Points on a hilly landscape, in no order, each with its height.
A climber steps from a point to the highest of its 2 nearest points, and stops where none of them is higher. Distance is the straight distance between rows; heights are no part of it.
niv (h 253): [155 188 147 140 116  94 172 113 139 118  79  99 162 133 142 127  54 128
 132 132 100 133 139 122 150 140 163 141 144  92  98 116 155 165  99 125
 204 125 110  30 115 127 125 138 128 125  97 100 209 140 126 101 153 126
 141 118 160 150 134 131 119 144 169]
moram (h 388): [166 151 117 118 116 141 156 146 195 113 167 154 121 129  85  63 170 166
 180 134 144 100  79 170 114 132 128 105 109 124 101 140 105  64 185 177
  94 119 144  83 145 117 166 183 140 170 148 101 156  93 141 144 120 198
  89 155 113 156 131 140 118  96 118]
Raliv (h 550): [155 144 106 109 186 185 143 175 120 183 137 166 186 122 128 115 123  80
 116 150 152 112 142 158 130  94 107  87 109 154 147 128 157 184 146 105
  86 150 134 206 152 134 156 103 170  98 192 144  34 110  99 106  92  81
 113 135 113 122 129 155 110 173 109]
bev (h 55): [ 81  81 160  92 150 114 101  92  91 174 163 129  80 107 141 161 123 122
 118  76 104  83  90 120 139 119 116  97 170  80 164 151  88  78 118 165
 180 152 139 195 100 141  91  95 114  58 134  79 124 116 175 125 142 116
 159 106 128 147 157  97 159  92 134]
vave (h 561): [100  97  73 156 119 147  92 173 121 120 118 125 121 159  97 128 137 138
 115 150 116 162 130  86 147 111  75 150  85 182 135  81 107 130 144  91
 116 119  41 161 133 152 147 186 141 174 158 127  93 127 140 151  81 100
 127 118  95 111 127 123 101  96  76]
ronag (h 295): [162 157 123  82 118 177 139 140 128 128 178 168 152 129  70  95 168 119
 142 145 160  96  89 185 120 104 102  90 105 119 131 123 141 113 159 162
 106 163 139 163 154 139 160 147 152 134 196 125 105  81 154  99 114 131
  88 144 121 137 156 103 112 104 111]
Kiv (h 521): [ 78  67  83  95  92 115  95  88 114  96 133 128 108 158 122 140 202 157
 123 147 119 166 135 118 102 139 117 164 128 146 144  86 115  98 134  93
 113  81 131 174 141 134  94 133  99 191 102 161 133 119 156 185 151 136
 130 135 131  71  96 119 112  87 112]
vok (h 435): [116 117 140 147 126  98 124 105  99 102  90  71 101 138 138 163  69 113
 129 129  89 158 155  68 155 167 123 159 141 123 107  82 139 145 133  57
 141  95  90  76 120 117  67 129 127 147  63 136 174 157  88 145 150  76
 157 136 126 111  77 124 110 182  93]
zar (h 427): [123  66  80  95 110 168 129 147 131 131 149 140 111 179  86 144 159 156
 121 135  81 171  85 136 104 103 123 153 106 150 162 100 113  66 151 124
 150  85  83 250 143 156 131 172 119 143 178 115  78 128 202 154 104 139
 122 111 115  98  96  93 123  90 104]
vir (h 333): [147 171 185 158  78 101 115 103 169 140  83 169 151 135 122 153 139 115
 160 128 190  97 135 114 124 148 142 141 152  81 125 149 111 196 100 157
 148 119 170  59 132  43 129 135 159 154  38  97 182 170  98  98 136 164
 114 117 127 147 122 135 149 173 153]
Paga (h 396): [121 117 142 149 109 106 123 107 153  63  98 109 137 137 197  84 106 157
 148 119  74 131 143 155 129 146 181 168 167  99 102 134  92  91  96 135
 132  93 190  76 111 133 103 116  82 153  68 155 199 171 109 169 142 183
 133 121 165 116 103 147 150 111 134]
mani (h 723): [163 178  90 143 173 103 148 166 124 137  58 121 175 134 100 156  91 132
 117 147 133 138 175  90 147 129 106 114 103 143  82  92 169 214 144  71
 115 138  49  91 147 122 144 173 149 137 149 151  75 106  93  83 115  77
 130 156 130 127  89 170  82 204 113]
Vibot (h 560): [128  99 101 115 153 158 139 153  79 160 133 144 143 111  90 112 133  80
  95 138 146 131 136  92 143 119  70 105  98 172 147  94 153 161 157  64
  77 136  93 157 134 136 151 138 152 158 155 132  69 121 128 123  88  79
 142 139  81  99 118 129 103 142  66]
mos (h 239): [ 98 113 151 113 142 153 102 126 119 141 158 166 130  94 147 138 147 105
 131 104 149  80 139 144 133 101 121 105 129 144 128 186  87 134 139 183
  80 168 175 181 135 118 138  91 129  97 145 160  69 117  76 132 100 104
 105 121 141 127 131 127 147 146 110]
lidu (h 487): [ 87 133 150 168 151  93  87 120 151 162 131 134  98  55 174 152 131 163
 103  92 153  97 134 102 144 142 155 111 163 119 108 195  71 142  99 157
 121 157 120 107 140 107 111 127  92  66  92 122 111 142  96 128 127 161
 160  90 130 159 144 159 186 120 165]
beg (h 535): [124 131 159 153  95 116 133 107 122 156 116 145 119  99  91 150 152 105
 127 125 207 113 134  51 126 149 104 114 126 116 133 163 137 188 135 136
 100 148 123  64 116  80 162 141 153 163  74  99 145 150 122  95 112 144
 137 110  82 141 126 134 165 131 134]
fimol (h 547): [161 152 104  58  90  77 156  77 129 133  87 145 195 146  89 138 146 146
 127 135 148 106 147 152 152 142 101  94 148  75 113  63 169 149  98  88
 199 115 123  90 140  77  74 150 138 176 128 139 158 107 170  75 166 112
 120 136 144 123 113 136 100 171 152]
bunul (h 449): [140 112 104 152 119 112 128  86 139  48 116  94 121 131 177  86 140 138
 147 154 116 184 155 123 123 143 161 188 134 145 121 105 127 123 105  93
 128  75 173 109 115 147  99  95  88 162  77 171 215 153 134 177 134 171
 128 139 129  84  97 136 130  71 136]
Nug (h 408): [103  89 116 148 173 157 104 165 171 201 154 147 108 128 145 175 114  98
 107 120 127  85  85  90 119 141  95 114 147 110 138 148 139 115 175  82
 116 116  95 204 122 111 104  81 151 100 115  84 114 148 114 144 136 129
 154 129  71 151 124 164 151 202 132]
Dof (h 259): [104  77  92 161 161 150  77 175 164 158 139 144 120 155 170 151 145 125
 125 145 113 175 115 113  94 126 113 165 127 159 163 140 114 136 119  88
 108  86 103 237 101 146  97  74 130 108 129 152 100 153 108 171 112 138
 130 114  83 125 116 156 122 148 110]
vikom (h 421): [ 91 102 152 186 159 155 103 139  86 101 156  78  68  84 107 102 104 139
  94 127 150 158 133  66 148  92 116 117  91 178 120 134 100 100 155 134
  50 167  90  76 119 152 179 175 111 133 122 121 109 100 115 127 110 121
 144 125  98 143 164 128 165  59  94]
vavar (h 347): [118 136 109 118 146 124 100 144  99 137 133 139 144 125 130 122 134 161
 111 122 121 132 147 169 132  77 122  90 118 153 100 152 127 139 107 161
 113 184 120 190 110 154 132 133 110  86 190 165  70  90 128 111 108 106
 124 118 179 141 174 134 123 114 149]
Nage (h 501): [130 136 129 137 141 106 129 135 132  64  81  82 111 166 158 144  77 137
 146 129  45 156 158 116 124 150 158 172 140 131 107 111 113 132 137 104
 133  95 125  95 116 141  97 128 130 135  98 153 158 149  58 160 125  71
 127 149 160  94  65 123  88 173  90]
kubel (h 385): [146  86  98 133 148 131 154 103  63 156 158  82  86  54  99  99 138  90
  91 146 179 162 137  79 134 135 120 119  97 158 135 107 182 109 134  69
 105 142  96 103 116 163 147 117 108 148 161 135 128 116 187 124 143 150
 181 132  75 125 144 126 142  79 123]
sigel (h 127): [ 73  62 136 118 132  88  71  92  57 156 132 129 103  98 169 175 137 129
  87  80 119 125 161 115 150 114 117 105 153 107 125 157  95 146  85 131
 124 156 131 177  93 110  78  90 100  75 120 153  82 108 129 116 124  84
 163  91 148 125 127 132 160 132 144]
Vibob (h 284): [122 155 194 162 103 113 101 136 172 155 102 191 124 151 127 176 110 107
 170 120 159  94  97 112 102 126 142 141 141  92 133 186  90 179 140 185
 120 136 142 110 142  72 159 133 166 114  81  81 154 152  63 100 119 137
  96 111 134 148 128 130 141 171 118]
gedad (h 78): [ 99  95 202 102 124 129 121 113  59 177 154 129 108 118 163 157  98  72
 112  83 118 116 128 145 125 106 128 103 156  76 185 158 133 130  81 152
 178 162 174 168 105 130 120  63 153  53 122  91 138 130 162  96 155  88
 141 104 143 140 162  81 154 126 159]
Musi (h 442): [124 122 122 167 154 169 131 154 176 193 170 142  95 111 130 139 114  92
 131 130 145 117  68  92 108 157 124 134 139 128 159 159 138 105 156 118
  97 119 100 153 128 131 139  90 130 108 114  77 132 152 114 158 137 171
 157 131  57 158 149 151 156 124 137]
baz (h 589): [133 155 156 142 110 108 124 117 130 189 111 162 147  96 123 158 166 111
 117 132 213 107 144  97 134 133 114 102 128 109 123 176 148 213  99 135
 127 159 148  95 120  69 166 127 159 115 116 105 100 130 134  70 117 137
 123 105 125 155 137 153 185 152 162]
kipu (h 307): [144 175 154 118 187 196 164 155 132 118 166  94 106  82 115 104  96 108
 133 109 136  76 118 168 141 106 164 104 128 132 109 149 112  60 183 186
  84 194 148 108 170 157 169 158 129  64 174 111  77 111  90  98 129 104
 133 158 151 166 170 116 143 116 108]
melaf (h 674): [122 141 133 160 130 108  94 130 168 193 117 162 157 118 189 151 124 118
 110 108 142  75 132 167 163 147 146 109 182  99 135 159 139 144  89 115
 163 117 154 161 143  79  74  93 125  65  98 127 100 169 112 118 166 139
 138 107 142 177 137 175 163 206 180]
seb (h 102): [102  91 167  79 113 125 102  86  72 159 156 152 139 106 154 154 150  85
 108  93 151  97 146 156 143 108 101  88 147  97 155 157 135 147  89 140
 139 168 192 179 116 102 112  74 142  81 131 136  81 112 153 100 135  86
 122 108 150 114 138 108 157 141 151]
vilud (h 296): [133 146 131 134 145 136  99 140 118 137 124 132 158  90 176 116 132 126
 117 124 150 133 172 171 140 121 154 118 123 155 107 176 136 163  99 152
  97 162 164 151 146 143 129  94 112  79 145 180  74 135  88 128 124 129
 121 121 167 133 150 152 140 148 165]
Voso (h 489): [134 140 128  57  98  87 153  88 103 103 115 123 166 131 118 119 128 153
 124 116 109 105 139 179 148 131 130 106 144  96 101  92 146 118  98 136
 195 139 136  97 125 130 101 135 108 146 145 138 158 102 166 103 162 108
 125 132 177 113 139 110 100 132 156]
Teber (h 391): [ 80 120 131 153 118 112 106 111 113  72 157  95  59 104  96 102 132 198
 126 109 141 124 106  87 152  96 108 111  97 157  98 134  85 101 169 173
  85 163 100  58 110 129 155 197 101 148 104 139 124  86 123 145 128 137
 104 138 132 171 143 135 136  54 110]
sotak (h 365): [163 173 165 127  73 109 166  80 130 119  95 123 182 120 119 122 144 110
 129 132 196 113 175 108 149 148 130 121 137 102 112 114 166 202  87 118
 161 118 169  34 130  55 121 131 159 182  53 128 180 155 129  95 138 155
 124 123 116 146 122 133 139 161 171]
Tuzap (h 167): [118 136 168  86  73 140 143 112 153  83 128 146 111 199  88 119 151 149
 161 134  84 159  99 138  84 119 126 160 114 117 155 117 115  87 136 165
 141 101 145 116 135 138 149 150 140 186 123 100 189 113 162 147 133 133
  92 130 157  91 129  73 106  79 109]
Pud (h 234): [111 154 155 171 107  73  76 140 174 127  62 199 121 192  96 168 118 158
 177 127 141  93 109 110 105 103 116 143 118  95 100 175  84 165 145 198
 105 138  99 109 127  73 158 189 152 138 104  93 136 129  82  95 106 133
  80 107 151 141 111 160 126 181 100]
gam (h 622): [144  89  99 108 118 139 142 116 157 142 156 138 100 129 124  98 167 158
 143 140 107 152  76 144 112 153 152 161 137 124 144 108 117  50 137 121
 156  71 130 164 127 146 117 129  91 162 144 103 149 138 194 163 138 215
 148 130 110 113 122 126 140  84 139]
ped (h 465): [177 165 110 104 148 164 159 161 112 101 139 142 186 130 108  97 141 106
 131 160 163 144 157 166 109 100  98  95  85 170 134 107 159 187 137 115
  77 162 151 150 150 145 176 117 159 138 185 177  75  96 103 107  86  92
  84 153 122  90 126 128  79 137 109]
bodo (h 556): [191 100  87 110 128 153 171 126 154  82 155 113 108 126 129  92 151 146
 147 170 112 171 105 154 103 138 158 169 112 163 128  97 138  75 157 110
 150  79 137 161 147 171 136 141 107 144 174 133 158 130 192 153 121 192
 115 148 128  91 107 103 107  67 128]
gegol (h 588): [140 129 135 160 103 105 117 109 163 151 124 132 174 148 191 122 131 126
 124 111 131 117 149 166 146 150 130 116 172  88 164 100 169 132  69  90
 170  89 194 161 130  78  54  82 112 118  80 153 152 183 137 134 174 168
 135 115 130 153 127 145 148 167 159]
kebeb (h 404): [197 196 126 129 137 191 165 177 156  85 155 142 173 167 108  97 121 109
 161 174 148 148 119 169  79 115 121 126  95 156 161 131 160 166 154 146
 100 140 161 140 150 150 192 118 172 132 164 138 139 117 100 121 101 124
  65 149 114 110 143 106  89 103 119]
Keneb (h 366): [117  88 110 134 146 125 132 106 110 158 157  79  78  80 132 130 104 119
 107 120 103 142  92  82 151 173 145 153 147 127 121  85 139  72 128  72
 168  84  83 128 105 158  85 101  87 126 119  96 148 146 164 156 165 161
 199 129  86 132 129 135 147 121 134]
fug (h 651): [146 170 113 130 137  82 139 141 105 151  81 122 148 135  95 158  92 150
 105 133 120 127 142 112 151 116 107 104 122 113  82 113 164 180 120 113
 159 150  54  95 118 131 132 169 132 120 164 123  99  94 131  73 133  87
 141 126 157 150 128 150 111 172 150]
mibi (h 611): [ 82  93 149 141 134 115 109 123 114  83 112  95  81 132 152 146 105 133
 136  94  72 123 140 106 138 141 150 162 132 130 100 140  83 107 145 146
  90 112 126 107 123 140 107 119 106 139  91 152 133 136  51 172 114  87
 144 146 142 112  89 106 117 160  87]
bab (h 462): [106  61  92 123 121 123  78  95 110 128 151 130 119 134 156 143 189 134
 113 139 139 169 143 132 116 136 113 143 140 142 154 101 148 130  97  72
 120 103 148 223 112 126  61  73  94 135 107 178 115 131 146 164 146 143
 144 128 111  96 120 132 129 115 142]
nove (h 287): [137 127  78 171 139 129 134 154 190 148 144 121  96 117  92 108 140 163
 141 137 114 130  72  90 125 156 127 142 118 143  98 129 108  44 182 132
  98  96  53  84 135 127 143 183 124 153 147  78 141 112 138 155 123 204
 149 142  72 166 124 163 141  95 124]
Tilu (h 715): [133 126  95 108 111  86 125 120 164 148 118 149 127 145 116 101 157 186
 141 126 105 127 103 161 130 146 144 129 147 100 114 119 117  84 117 135
 170 103 123 122 112 132 107 152 105 157 143 115 154 112 188 139 138 183
 136 117 149 148 133 151 127 109 154]
Mota (h 399): [109  85 121 140 154 110 110 128 124 138 136  69  94 139 151 157  97 125
 110 116  74 144 131  97 151 163 126 145 156 121 113  77 145 108 136  39
 161  82 102 154 112 127  50 107 121 121  94 120 148 157 117 158 166 108
 177 141 109 122  88 138 126 190 117]
fev (h 608): [117  97  90  94 103  89 113  96 135  89 126 138 141 127 128  92 188 170
 137 130 123 124 140 171 130 139 141 128 134 126 103 111 117 100 125 125
 124 109 162 128 133 125 100 134  89 179 115 176 143 107 142 158 139 158
 125 142 151 104 111 147 113 111 141]
difeg (h 367): [102  75  85 129 108 142 101 163 162 117 117 136  96 203 126 149 156 156
 152 148  81 197 109 111  86 139 114 180 119 154 169 114  92  79 136 116
 141  61  91 212 120 155 124 159 129 158 127 124  95 159 160 180 101 140
 119 103 113  82  79 134 120 113  93]
Febad (h 201): [122 129 166 110  90 158 125 144 149 125 116 155 102 213  89 158 112 132
 153 130  71 150  74 118  88 122 113 159 122 103 175 127 110  91 132 166
 159  97  95 154 119 134 140 153 168 145 140  68 164 137 149 131 113 111
 115 113 134 120 123  71 118 110  97]
tusa (h 563): [135 126 106 155 142  94  87 133 195 180  88 179 144 167 144 168 123 123
 141 135 131  95 111 134 117 147 120 130 165  92 133 150 138 150 123 107
 133 103 120 173 134  75  76 115 145 117 104 107 109 145  92 120 141 133
 124 121 124 159  94 178 136 223 140]
kodu (h 659): [131 134 203 137 126 152 154 125  88 161 159 113 117  85 167 127  93  71
 109 121 144 102 158 132 145 136 157 111 123 110 151 157 158 161 114 115
 136 143 189  84 151 101 152  84 166  78  86 108 121 174  92 108 161  80
 147 133 142 138 120 120 163 181 151]
Gup (h 497): [ 90  90  84  98  92 138 112 154 119  91 114 136 118 196  86 144 153 159
 116 136  72 141 126 126 125  88  96 150  97 161 138  77 100 100 152 134
 141 112  70 183 140 145 141 200 137 173 169 126  92 101 160 153  92  83
 110 115 145  98 104  95  96  99  80]
sed (h 369): [159 196 158 133 119 171 146 142 115 107 145 142 178 107 152  96 147 108
 137 142 206 147 159 209 118  86 122  92  89 168 129 172 162 174 109 183
  90 178 201 123 149 136 197 118 144  96 168 171  94 130 120 106 123 143
  58 138 167 124 170 129 132 125 170]
guz (h 390): [118 114 111 111 121 119 102 110  92 155 161 141 111 116 119 118 158 143
 105 128 140 138 108 161 134 107 128  99 123 124 140 131 138 105 109 150
 153 169 127 192 109 161 119 110 104  97 180 133 101  90 199 115 136 153
 138 109 148 144 184 116 139  73 165]
Benut (h 357): [132 135 105 134 141  94 157 125 156  91 161  99  97  48 107  72 140 195
 139  95 154  79 115 121 155 122 138  93 119 147  46 130  85  80 176 165
  91 148 115  31 134 127 142 198  83 138 123 138 125  99 122 141 134 173
 128 156 125 172 130 165 125  87 122]
bur (h 285): [144 197 167 164 128 115 155 141 165 106 103 100 118 160 142 116  48 149
 150 117  68 137 107 132 128 118 169 149 136 107  96 148 118 118 122 173
 165 139 109  45 114 145 147 164 130 103 116  76 204 128 109 119 141 126
 123 130 184 161 157 119 130 110 148]
Zuzo (h 775): [138 155 173 143 144 125 145 139  87 172 106 101 138  94 150 149  78  95
 101 129 137 143 178 108 145 121 159 115 113 121 121 151 166 204  97 103
 127 160 129  64 136 114 168 122 153  85 135 118  93 145  92  87 142  72
 159 124 161 134 123 130 170 166 155]
Fas (h 262): [117 123 141 113 152 176 126 131 114 148 178 166 118 106  99 113 146  98
 129 127 152  88  91 140 125  92 108  90 117 140 148 150 105 105 162 170
  81 171 152 187 136 139 162 114 142 111 174 120  79  92 116 117 100 125
 113 126 105 135 157 109 145  99  94]
kur (h 586): [ 74 120 169 157 169 125  93 142 157 139 141 123  75  69 185 148 109 154
 134  77 112  85 138 111 131 123 176 129 151 138 108 215  45 105 129 197
  93 168 137 131 145 127 120 123  97  53 109 133 106 145  49 149 115 130
 144 105 146 154 149 136 170 121 128]
posa (h 439): [131 103 137  41 124 102 175  76  49 100 145  86 115  77 101 118 125 113
 102 106 112  88 142 140 176 144 138 103 140 110 100  68 146  90 132 114
 172 145 123  85 144 142 101 128  98 134 156 136 133  85 159  97 164  82
 160 150 150 105 126  97 106 130 115]
nibut (h 655): [145 173 145 124 107  73 130 102 107 193  74 157 158 130 102 172 130 121
 116 122 186  99 134 112 145 128 107  92 148  64 114 139 181 211  88 128
 189 160 107  99 105  70 137 144 146 105 132  75 117 110 183  41 139 111
 124 102 150 163 142 147 158 174 176]
vilit (h 346): [180 185 135  67 102 180 171 154 161  72 148 160 167 181  84  88 165 134
 171 154 133 115 108 209  79 107 116 114  90 127 148 122 147 119 143 179
 119 139 171 139 155 143 175 151 169 156 185 135 150  92 131 121 111 111
  45 158 149  95 125  85  78 114 112]
dite (h 429): [141 206 196 114 101 169 151 142 125 113 143 139 163 122 144 111 120  93
 150 122 165 115 142 188 126 108 147 110 116 127 136 178 130 160 115 208
 122 175 197  94 157 127 192 121 156  93 137 135 125 145  89 105 122 107
  73 137 176 130 163 100 136 147 144]
ded (h 337): [140 171 138 166 129 106 138 147 178  64  91  98 125 148 181  74  81 159
 155 123  67 154 146 143 121 124 182 175 130 139  77 167  99 117 122 165
 115 119 151  68 117 164 141 139 105 117 101 134 198 150  77 164 121 143
 116 138 186 133 117 145 129 106 136]
rupad (h 657): [155 151  67 134 148 112 142 156  98 104  86 105 167 140  96 148 123 127
 112 157 141 167 185  71 146 152  87 135 104 172 113  72 162 193 135  40
 117 123  66  98 130 125 128 146 149 171 140 186 102 120 131 119 110  78
 121 148  96 100  82 145  66 158  91]
pilo (h 309): [ 89  67  98 135 131 133  81 153 170 139 126 150  95 172 139 161 154 135
 146 142 102 143 102 104  99 149  90 156 139 137 154 136  97  84 155  98
  97  75 115 195 108 121  93 120 138 163  99 123 119 156 105 186 121 143
 126 124  90 106  82 144 126 162  94]
Dalip (h 500): [148 145 111 146 126 124 151 111 148 127 144 128 166  76 152  74 139 140
 123 116 170  69 106 162 150 142 162 116 152 103 115 126 123  76 127 144
 143 110 166  67 142 127 134 119  95 136 107 133 160 152 181 136 158 244
 136 129  94 168 154 151 152  94 163]
Nafek (h 432): [116 167 152 165 124  88 115 120 152 164 110 127 150  85 164 126 129 149
 113 102 159  92 135 138 157 145 164 116 166  98 105 169 112 158  79 159
 168 143 142  66 133 108 119 133 102  91  88 118 141 152 153 109 142 179
 145  99 145 179 164 162 170 131 188]
leta (h 370): [133 157 132 143 181 169 158 153 178 117 148 113 115  87 163  82 109 130
 162 104  99  57 102 195 139 139 191 134 135 144  91 166  92  34 184 196
  84 148 159 111 168 150 150 140 102  70 151 123 105 153  80 151 131 158
 131 162 155 152 150 143 141 120 116]
fefan (h 538): [141 182 213 130 110 174 159 155 110 161 132 159 154 129 164 151  89  61
 143 134 152 110 152 154 116 113 151 116 116  99 159 177 148 197 117 148
 142 155 184 100 156  94 188  98 192  75 102 101 113 170  65  88 141  63
 100 131 161 139 130 110 140 191 146]
dulos (h 345): [154 137 136 105 109 147 132 126 148 123 143 152 157 163 136 120 137 107
 152 149 134 146 118 158 104 151 122 140 141 116 184 129 164 150 110 119
 146 109 176 165 132 129 116  74 151 136 113 129 153 153 130 136 143 137
  99 139 114 115 130 107 109 131 143]
netu (h 459): [118 107 163 149 172 175 139 139  70 114 146  90  89  82 117 101  99  83
 104 125 136 141 146 108 130  91 135 119  89 177 132 127 126 123 159 131
  43 168 140 108 136 158 180 121 123 131 150 148  89 112  85 130  95  94
 144 147 114 102 144  96 140  97  74]
vero (h 663): [151 168 142 129 168 157 152 173 108 193 114 138 165 128 138 146  80  81
 114 140 130 129 149 136 124 101 135 101 121 119 142 143 173 198 117 110
 123 161 116 138 146 130 162 119 162  76 166 114  63 124  94  86 125  72
 136 126 143 140 139 143 144 175 144]
sudis (h 266): [134 158 165 107 174 200 169 146 110 116 161  96  84 132  67 124  88 119
 122 113  89  79  78 133 145 105 142 119 134 104 136 122  94  53 184 180
 115 172 104 113 136 144 156 170 158  77 187  67 106  89 114  88 115  82
 135 148 136 172 162  73 132 108  83]
Motuz (h 322): [136 123  91 138 157 113 140 140 156 108 147 106 102  91 113  92 130 161
 143 116 101 101 103 125 141 153 151 130 124 148  65 128  92  53 191 143
  84 118 101  83 144 146 139 170  95 146 157 127 122 110  95 157 120 167
 147 162 118 135 108 149 120 115 104]
danam (h 397): [144 179 146 133  89  92 146 103 141 130 109 129 184  96 141  96 149 161
 127 117 187  95 155 155 158 121 137 113 141 100  92 136 141 171  82 158
 179 129 161  44 114  94 121 143 119 152  82 151 162 142 180 113 151 188
 113 113 139 182 145 154 138 127 189]
nura (h 510): [134  79 126 125 161 178 139 131  70 118 158 118 110  93 117 108 141  74
 108 149 148 143 135 115 114 122 108 123  97 183 152 105 153 137 154  76
  69 139 143 169 135 162 148  91 127 147 147 162  96 128 125 153 108 116
 140 152  91  84 120 109 102 111  83]
Mim (h 496): [147 119  82 144 121 111 121 117 143  87 125  95 117 143 155 118 141 155
 129 160 116 208 133 121 105 129 151 182 116 162 138 107 144 120  99 100
 172  85 121 166  98 176 109 102  90 134 141 155 172 136 180 161 135 164
 135 118 128  95 124 131 121  69 154]
fito (h 423): [114  84  84 105 104 126 108  96  83 132 152 140 121 118 112 123 184 131
 100 148 162 160 127 126 113 117 108 122 105 151 154  98 158 136 114  97
 123 136 122 192 121 158 120  95 103 144 155 159 106  94 190 137 125 150
 140 120 117 108 150 119 123  74 150]
zekel (h 368): [130  92 117 134 151 151 140 128  56 140 152  72  74  85 116 130  94  97
  87 135 109 174 122  78 139 131 130 147 109 161 133  86 151  93 136  76
 140 119  68 143 113 191 126 121 109 119 163 119 112 124 167 141 138 124
 190 127 100 114 140 110 132  91  97]
vezod (h 243): [143 145  83  95 111  91 126 140 163  73 114 147 181 209 124 161 164 171
 137 158  97 175 166 169  70 127 116 140 124 151 168 104 141 161  87 120
 171 106 147 162 107 125 116 119 138 153 143 174 146 105 161 126 132  96
  74 113 166  59 100 118  79 118 162]
fab (h 600): [141 150 102 115 101  69 140  96 115 158  77 136 164 133  92 147 135 141
 110 138 173 134 148 100 146 138  95 110 130 103 106 111 179 194 103  95
 172 132  91  95 108  93 104 140 132 159 121 123 134 103 167  82 135 124
 134 121 123 160 124 147 126 170 172]
Soze (h 294): [170 179 128  88 115 118 156 121 131  92 115 140 204 181 132 150 119 122
 142 144 121 152 158 172  92 145 115 120 128 120 171 106 177 183  82 125
 181 130 157 129 119 120 128  98 158 126 132 141 164 120 127  97 138  84
  73 125 157  80 120  94  84 141 170]
kuvek (h 609): [127 107  86 115 126 154 150 159  82 111 112 118 140 140  75 127 133 101
 104 157 136 159 162  71 145 136  68 140  92 186 142  55 152 165 144  49
 120 131  59 125 139 149 149 167 153 182 153 145 110 132 159 134  99  75
 126 131  81  81 112 111  64 112  65]
vimem (h 405): [106 108 155 133 105 129 100 130 128 131 121 160 130 159 129 153 119 105
 142 127 127 149 118 110 105 127 102 142 124 119 153 150 114 161 128 133
 104 126 133 147 119 122 125 106 148 139  96 131 137 142  82 132 106 108
 112 120 113 121 120 106 113 143 104]
rino (h 477): [112  90 122 135 156 123  92 138 206 180 131 168 112 167 146 177 127 127
 141 125 108  58  85 131 120 137  98 106 167  77 131 151 116  85 182 108
 129  97 142 205 129  70  74 109 164 127 111  77 130 146 105 140 140 134
 122 131 109 130  93 169 147 229 124]
panug (h 488): [140 129 124 162 120 135 151 114 132 175 142 115 106 101 110 115 134  93
 121 128 181 144 112  58 118 168 131 135 137 122 148 145 168 131 120 118
 123 124 110  88 108 130 137 106 120 151  97  90 165 153 154 124 135 168
 166 121  56 166 161 138 163  97 153]
Tib (h 473): [107 127 132 136  98  99 111 112 150 124 118 146 116 141  91 135 138 140
 151 127 146 121  96  86 125 152 106 125 120 119 120 139 103 124 161 146
 104 116 111  82 126 114 136 150 134 178  92 114 159 127 111 135 109 144
 125 131 102 130 117 123 129 123 110]
meder (h 542): [158 142  98 160 111 113 138  97 145 111 118 105 184 104 186  86 128 133
 107 125 146 111 153 138 155 152 162 136 163 102 124  99 162 105  81  94
 158  83 174  93 128 108  83  94  83 141  84 169 168 172 160 141 167 218
 151 121 105 168 130 159 161 122 162]
Vit (h 183): [ 81  79 118 153 158 144  88 157  70 112 109  97 106 136 161 156 107 115
 109 119  78 179 164  99 135 103 113 156 111 169 132 105  92 145 109 100
 105 114  87 188 108 166 111 109 117 114 131 168  94 129  97 169  99  72
 156 126 119  97 116 118 102 126  85]
fida (h 223): [143 151 126 127 100  89 142 104 158  88  78 117 153 172 126 131 111 146
 152 149 107 164 146 117 115 149 135 155 139 107 128 111 137 153 106 110
 162  94 138  71 117 115 100 133 139 176  83 131 202 140 125 135 133 131
 119 125 134 112 104 129 104 142 138]
kegi (h 216): [105  83  90 149 157 158  93 164 110 132 128 144 132 152 143 144 143 127
 108 147 104 190 142 128 116  89 111 147 102 199 171 104 105 149 108 106
 114 115  99 250 110 167 122 108 124 108 173 161  73 127 129 158  78  97
 137 112 107  96 142 125  98 104 101]
sogez (h 406): [154 128 136 107 131 110 175 104  75 116 147  74 108  68  97  97  99 108
 111 127 136 136 139  98 163 147 138 118 111 131  96  99 156 117 150 101
 139 140 105  47 137 158 141 140 113 145 137 125 161 100 151 111 147 127
 161 140 116 129 136 120 122 109 117]
bome (h 203): [138 143 108  87  82  91 152  96 168  70  93 130 175 206 111 146 176 158
 147 163 119 185 173 131  76 135 109 155 137 127 165  85 148 150  93  95
 157  88 159 107 128  97  92 127 145 205  81 154 196 119 165 130 159 110
  81 123 148  58 102 121  81 104 143]
Sepa (h 786): [ 74 102 154 128 142 115 110 118 126 108 134 115  75 126 139 138 124 145
 145  87  87 101 114 129 131 121 154 139 143 121 119 166  62  75 140 195
 103 145 141 133 112 145 124 116  97 106 122 133 124 123  82 151 111 117
 134 133 147 132 136  95 136 106 103]
ner (h 443): [160 146 114 141 141 159 159 138 175 113 155 147 144  93 147  58 143 131
 162 133 144  73  85 203 130 147 167 117 135 130 104 142 107  45 169 176
  99 115 176 100 165 146 159 136 107 119 152 122 144 147 134 151 139 225
 105 156 120 145 145 148 132  97 136]
kag (h 237): [142 144 161 132 130 195 133 149 126 130 160 122  96 166  71 135  88 129
 118 134  86 135  57 122 118 114 132 137 124 118 155 129 108  75 152 158
 142 138  81 137 121 147 152 166 161 108 167  51 139 112 145 107 121 119
 129 121 116 165 169  78 136  84  98]
tuzo (h 152): [ 61  66 123 125 137  96  86 114  44 117  99  95  93 126 156 179 116 143
  99  78  65 127 165 110 157 109 116 138 139 128 107 125  79 123 106 140
 128 143  94 163  96 143  84 117  89  99 127 166  93 108 104 141 117  47
 179 121 162 121 123 109 123 140 107]

Two climbers start at each pair of points below. Name the first point that both come to, or write -.
mos, Fas => -
vir, Soze => -
pilo, Motuz => kuvek

For each start below, name the point where the climber stops.
fida => Tilu
Vibob => Sepa
vezod => nibut
